Each row is a point on a tangle of strands that fork, close into loops and nearly touch. The rows are in no order.
In the rows, zero is written as 100.
Points whose rows are less than 99.8 apart are linked; no others are. Some points are linked to none.
Zogo: [100,  74, 135, 131, 105,  86, 146,  70, 107,  59,  91,  72, 118,  99,  76,
 132,  59,  51, 108, 107]
temuv: [145,  66, 104,  96,  74,  73,  43,  95,  88,  66,  71,  98,  34,  96, 121,
 102, 132, 102, 118,  87]
regiv: [ 54, 150,  97,  53, 108, 100,  73, 119, 127, 108,  91, 100, 100,  68, 106,
  82,  85, 117,  74,  93]
vola: [102, 104,  80,  61, 103, 109,  82,  97,  97,  78, 128, 117,  86, 102,  96,
  36,  73, 121, 116, 109]
sek: [131, 129, 109,  87,  78,  99, 123, 127,  86,  60,  92,  93,  67, 110,  77,
  72, 114, 116, 113, 107]
Tek: [102, 103,  87, 134, 107, 166,  94, 126, 105, 139,  98, 123,  83,  99, 138,
 157, 105, 105,  40,  84]
tunam: [ 60,  79,  82,  84,  67,  59,  85,  96, 101,  96, 109,  91, 114, 124,  78,
  76,  96,  95, 169, 101]
gumub: [124, 134,  80, 111, 120, 122,  57, 114, 105,  36,  88, 126, 116, 117,  64,
  73,  94,  90, 128, 132]
tar: [117, 111,  71, 104, 107,  98, 136, 111, 127,  81,  96, 104,  70, 116,  77,
 134,  84,  68,  67,  88]
zil: [134,  83,  84, 139,  89, 149,  92, 108,  45,  95,  77, 127,  64, 108, 117,
  92, 152, 109,  53,  99]
saz: [ 66, 120, 110,  56,  91,  86, 162,  86,  92,  90, 121,  74, 103,  85,  82,
  62,  55, 128,  76, 103]
Sepun: [ 86, 152, 130, 146, 142, 126,  72, 141, 101, 134,  66, 130, 132, 102, 148,
 139, 125, 114, 112,  95]
rasu: [ 64,  94, 141, 119,  58, 112, 102,  56, 148,  46, 110,  86,  87, 127,  39,
 101,  51,  42, 170, 101]
Geg: [ 76, 100, 144, 100,  91,  65, 101,  35, 141,  69, 106,  99,  72, 116,  69,
  85,  31,  65, 149, 104]
fegi: [130,  71,  54,  95,  89, 100,  55,  76,  90, 102, 117,  84,  58, 130,  93,
  84, 105,  69, 127, 107]
Rifaz: [124,  89, 106, 116, 101, 115,  58, 137, 106, 119, 107,  76,  65, 105, 123,
 145, 119,  40,  92, 129]
taz: [130,  82, 102, 144, 108, 121,  71, 104,  94, 151, 110, 104,  49,  98, 145,
 159, 116,  84,  71, 108]
rop: [ 98, 101, 130, 130, 108, 114, 118, 115, 115,  29,  76, 112, 118,  96,  90,
  73,  30,  96, 108,  82]
bub: [ 51, 141, 119,  91,  96, 103,  78, 136, 147, 125,  53, 101,  95,  93, 116,
 112,  71, 108,  77,  54]
lib: [ 93, 132,  66,  84, 111, 132,  75, 113, 134, 111, 102, 112, 104, 123,  49,
  82,  67,  58, 115, 116]
vap: [ 65,  97, 126, 133,  98,  91, 124,  68, 100,  59, 114,  72, 118, 117,  56,
 114,  61,  34, 165, 119]
gomav: [ 66, 133,  67,  96, 117, 106,  70,  90,  87, 152, 122, 121, 129, 109, 134,
 127, 162, 113,  82,  50]
duf: [ 77,  82, 133, 110,  68, 114,  67,  97, 158,  80,  67,  85,  77, 125,  51,
 124,  38,  42, 138, 114]
mugez: [ 93, 138,  65,  76, 136,  89, 116, 112,  72,  91, 120,  89,  48,  95, 120,
  89, 118,  84,  79,  79]
Luvo: [114, 102,  78,  77,  69,  86,  58,  72,  93, 127,  82, 145, 101,  96, 108,
 101, 157, 133,  95, 109]
dop: [100,  86,  60,  98,  90,  65,  54,  82,  94, 132, 130, 103,  82, 132, 101,
  70, 115,  82, 176, 100]
remen: [ 75, 162,  89, 124, 140, 108,  94, 115,  73, 143, 102, 112, 117,  98, 153,
 146, 154, 108,  95,  68]
did: [158, 110, 122, 109, 112,  86, 127,  75, 108,  83,  63, 100, 134,  82,  74,
 116,  96, 115,  91, 133]
libep: [135, 109, 104, 121, 126, 159,  84, 117,  74, 117, 114,  87, 122,  83, 107,
  89,  83, 111,  70, 152]
pozil: [ 73, 157, 105,  65, 118, 141,  80, 134,  97, 110, 100, 101, 115,  66, 129,
  54,  87, 152,  57,  85]
Vove: [122, 101,  76, 132, 125, 157, 110,  92,  68, 155, 111, 100, 117, 106, 120,
 148, 145, 121,  40,  78]
kogi: [113,  50, 108,  93, 134,  94, 149,  56,  86,  98, 127,  87, 162,  81,  97,
  84,  87, 127,  70, 120]
vobev: [110,  63, 112,  79,  67,  65,  69, 111,  94,  59,  67,  84,  84,  88, 115,
 112, 140,  86, 135, 106]
beram: [ 78, 109, 121,  96, 122,  67, 134, 113,  78,  56, 111,  46,  76,  79, 124,
  79,  53,  78, 114,  95]
pobo: [ 90, 105, 127, 100, 100, 112, 133,  68, 131, 104,  65, 100, 124,  79,  71,
 101,  42, 115,  66,  97]
tope: [125,  90,  96,  98,  82, 119,  95, 152,  77,  71,  86,  76,  74,  84,  97,
  88, 122,  85,  81,  99]
didun: [122,  74, 133, 147,  88, 131,  77, 115,  75, 123,  76, 130,  42, 103, 137,
 111, 119, 118,  77,  90]
kep: [ 64,  78, 169, 128,  87,  30, 117, 108, 123,  90,  93, 102, 107,  95, 120,
 144, 102,  82, 140,  97]
miz: [132, 135, 114, 117, 127, 126, 132,  74, 110, 131,  88, 126, 119,  91, 110,
 128,  81, 192,  62,  80]
pur: [ 68, 116, 121,  52, 114,  63, 125,  95,  77, 103, 109,  58,  84,  65, 113,
  50,  75, 118, 105,  81]
gid: [ 99, 105,  84, 106, 107, 117,  53, 120, 103,  93,  77,  74,  93, 111,  79,
  90,  64,  41, 140, 101]
teked: [ 77, 113,  75,  73,  94, 121,  90, 123,  63, 124, 130,  91,  87,  80, 133,
  34, 109, 157,  72,  83]
sabo: [116, 110, 101,  90, 119,  81, 125, 107,  83,  82, 140,  70,  43,  87, 135,
  98,  84,  92, 101, 108]
Lomi: [113,  66,  85, 144, 102, 138, 102,  91,  41, 110, 128, 146,  57, 122, 145,
  88, 158, 135,  38,  93]
bikaz: [157,  98,  81,  90,  89, 105, 104, 110,  51,  38, 105, 108,  96, 101,  91,
  65, 128, 125, 125, 128]
Nuf: [108,  67,  69, 120,  98,  65, 117,  79,  98, 104, 111, 125,  90, 104, 131,
 131, 101,  99, 113,  99]
teto: [ 70, 104, 175, 102,  99,  75,  60,  72, 156, 132,  35, 113, 146,  73, 101,
 116,  74, 133, 127,  94]
rif: [105,  91,  95,  87,  69, 106,  88, 108,  87, 143, 128,  98, 103,  79, 119,
  92, 170, 155, 102, 158]
Dumed: [139,  60,  70, 128, 137, 105, 115,  74,  66,  70,  96, 109, 154,  93, 123,
 126, 106,  72,  83,  96]
vam: [114, 112, 123,  88, 102, 118,  74, 107,  77, 140, 118,  66, 106,  71, 115,
  92, 108, 135,  96, 158]
Buv: [ 90,  57, 118,  82,  61,  97,  81, 154, 103,  77,  63,  71,  72,  65, 115,
 125, 124,  75,  97,  84]
dugi: [102,  78,  74,  84,  75, 129, 118, 120,  98,  94, 107, 111, 121, 132,  54,
  50,  89,  86,  98,  76]
Fubig: [ 88, 110,  70, 103, 109,  92,  59,  76, 121, 131,  95, 157, 107, 111, 139,
 122, 132, 107, 101,  82]
per: [103, 120, 134, 102, 116, 104,  67, 118, 115, 103,  82,  62, 118,  98,  76,
 113,  70,  53, 144, 135]
Ran: [ 80,  92,  96, 119,  93, 106,  55, 151, 104, 119, 105,  90,  69, 131, 112,
  98,  70,  73, 146,  96]
Nobi: [114,  88,  57, 113, 128, 115, 112,  99,  85,  68,  91, 119, 169,  99,  74,
 102, 123,  55,  69,  85]
Tarep: [ 87,  84,  95,  97,  88,  73, 129,  84, 116,  14, 111, 102,  83, 107,  91,
 112, 104,  65, 142, 102]
suk: [ 71,  89, 138, 115, 102,  45, 116,  70, 107,  91,  92, 102,  88, 102, 100,
  90,  32,  96, 161,  75]
Zule: [ 99, 100,  93,  69,  69,  72,  79,  90,  77, 145, 104,  84,  85,  83,  94,
 117, 148, 148, 103,  99]
Gumol: [102,  70, 102,  90,  82,  84, 122, 104,  98, 127,  91, 108, 103,  98, 119,
 106,  88, 123,  85,  89]
lem: [166,  93,  99, 100,  88,  73,  72,  69,  60,  61, 102, 122,  62, 102, 111,
  86, 143, 122, 121, 117]
Pezi: [ 90, 104,  90, 110, 147,  53, 140,  72,  84,  92, 145, 112, 105,  96, 141,
 118, 114,  86, 117, 107]
Zubi: [133, 120,  57,  88, 107, 131,  42, 113,  87,  70,  69, 116, 125, 100,  66,
  82, 134,  75,  85, 110]
Tum: [ 82,  83,  68,  50,  90, 100,  99,  85,  98, 122, 142, 115, 102,  89, 104,
  43,  92, 155,  92, 101]
safis: [104, 120, 122,  87,  88, 103, 100, 135, 128, 103,  71,  79, 107, 105,  64,
 114,  92,  84,  97, 123]
famu: [134,  93,  70, 104,  79,  64,  96,  79,  70,  92, 102, 141,  85, 130, 108,
  93, 176, 132, 113,  83]
Setab: [135,  83,  77,  92, 124, 123, 148, 115,  73,  90, 124, 110,  92, 100, 103,
  64, 142, 130,  43,  79]
mitod: [ 96,  98,  90, 146,  85, 125,  76, 158,  84, 116,  88, 116, 117, 141,  88,
  74, 101,  97, 153,  95]
Dapog: [106,  82, 154, 112,  87,  90,  33, 134, 147,  83,  89,  52,  64, 137,  98,
  85,  81,  74, 170, 113]
geb: [ 79, 151,  81,  49, 100,  92,  92, 127,  95, 113, 108,  84,  41,  76, 107,
  85,  98, 108,  67,  82]
vun: [102,  80,  80, 125,  89, 128,  91,  90,  56, 158,  69,  73,  98, 100, 132,
 149, 159,  96,  65,  70]
sabag: [116,  83, 130, 140, 103, 116, 129,  98, 116, 126,  88, 133, 120,  89, 138,
 135,  99, 153,  85,  84]
mer: [125,  85,  40,  87, 103, 113, 132,  77,  98, 112, 123,  88,  61, 117,  89,
 121, 100,  74,  67,  80]
lerin: [ 79,  75, 125,  73,  98,  57, 119,  53,  97,  89, 120,  83, 145,  54, 110,
  92,  91, 114,  86, 138]
Bas: [111, 129, 118, 123, 136, 141,  79, 131,  98, 119, 105, 127, 150,  91, 134,
 120, 119, 103,  88, 149]
nesob: [106,  77, 130, 113,  80,  97,  90,  80, 160, 120,  77,  95,  85, 114,  71,
 147,  36,  79, 109, 116]
gulo: [ 99, 125,  70, 113, 109,  98, 106,  96, 129,  64,  85,  99, 104, 117,  67,
 145,  94,  26, 101,  90]
tida: [ 78,  83,  70,  83,  71,  88, 117, 102,  93, 133, 117,  88, 139, 129,  46,
  58, 114, 124, 129,  93]
lona: [ 95,  99,  74,  81, 113,  68, 131,  90,  85,  83, 134, 117, 140,  92,  94,
 101, 141,  91,  99, 117]
Bef: [ 33, 113, 153,  89,  76,  88, 103, 123, 134, 117,  55,  94, 119,  65, 136,
 136, 102, 113,  71,  58]
rutup: [123,  52,  77,  90, 139,  96, 129,  42,  90, 112, 122,  95, 157,  81, 114,
 125,  97,  88,  58,  91]
Dolot: [ 71, 105, 143,  87,  90,  79, 155,  72, 106,  86, 155,  79, 120,  73,  80,
  83,  67,  99,  95, 127]
giged: [ 71,  99,  77,  63,  99,  88, 128, 112, 104,  70, 126,  74, 118,  89,  73,
  99, 128,  54,  83,  98]
birom: [123,  91,  29,  91,  86, 128, 107,  96,  95,  98, 145,  79,  46, 155,  72,
  79,  96,  65,  91,  95]
lili: [ 69, 116, 155,  89, 114,  98,  98,  59, 123, 109,  60, 111, 141,  55, 115,
 106,  65, 142,  86,  85]
Non: [111,  86, 108, 105,  71, 110, 107, 103, 123, 129,  62,  87, 127,  88,  48,
 119,  48,  91,  84, 107]
Legun: [121, 166, 101, 102, 116,  96, 129,  79, 127, 137,  88, 129,  98, 111,  91,
 131,  88, 142,  83,  99]
Nifa: [ 63,  94, 170, 112, 106,  48,  83,  49, 126, 106,  63, 111, 128,  93,  99,
 101,  63,  87, 140,  89]
kagi: [ 65,  86, 162, 122, 108,  52, 136,  83, 118,  75, 116,  81, 106,  76, 126,
 125,  72,  61, 122, 124]
zaz: [ 79, 104,  71,  77,  75,  92, 103, 109,  96, 174, 123, 106, 107, 123,  89,
  63, 109, 159, 113,  81]
vifa: [130,  94,  82, 106,  95, 133, 110, 129,  70, 103, 102, 115, 157, 114,  71,
  92, 185, 138,  69, 124]
mibe: [ 96, 112, 103,  96,  99,  96, 128, 111, 101, 143, 109, 100,  50,  96, 141,
 109,  86, 157,  83,  85]
zanom: [ 86,  72,  92,  70, 114, 101, 174, 132, 104,  68, 133,  75, 130, 122,  70,
  83, 152,  90,  63,  91]
Miza: [ 90,  95,  57,  88,  90, 123, 112, 133, 111,  87, 118, 115,  77, 126,  86,
  19,  69, 106,  99,  77]
Purav: [131, 124,  80, 102, 108, 125, 105,  95, 136,  61, 100, 140, 117, 126,  33,
  77,  64,  86, 110, 123]

How many points has the smallest loop of links through each point below? Write none if it is on no loop.
Geg -> 10
Sepun -> 10
tunam -> none
Miza -> 6
temuv -> 7

A tip is a point with one link. Name the tips that can be reached along the links from each point below, in the order of the rows.
pur -> Nobi, gulo, Bef
teto -> kep, Zubi, mitod
lona -> Legun, mibe, zanom
taz -> Rifaz, Lomi, vun
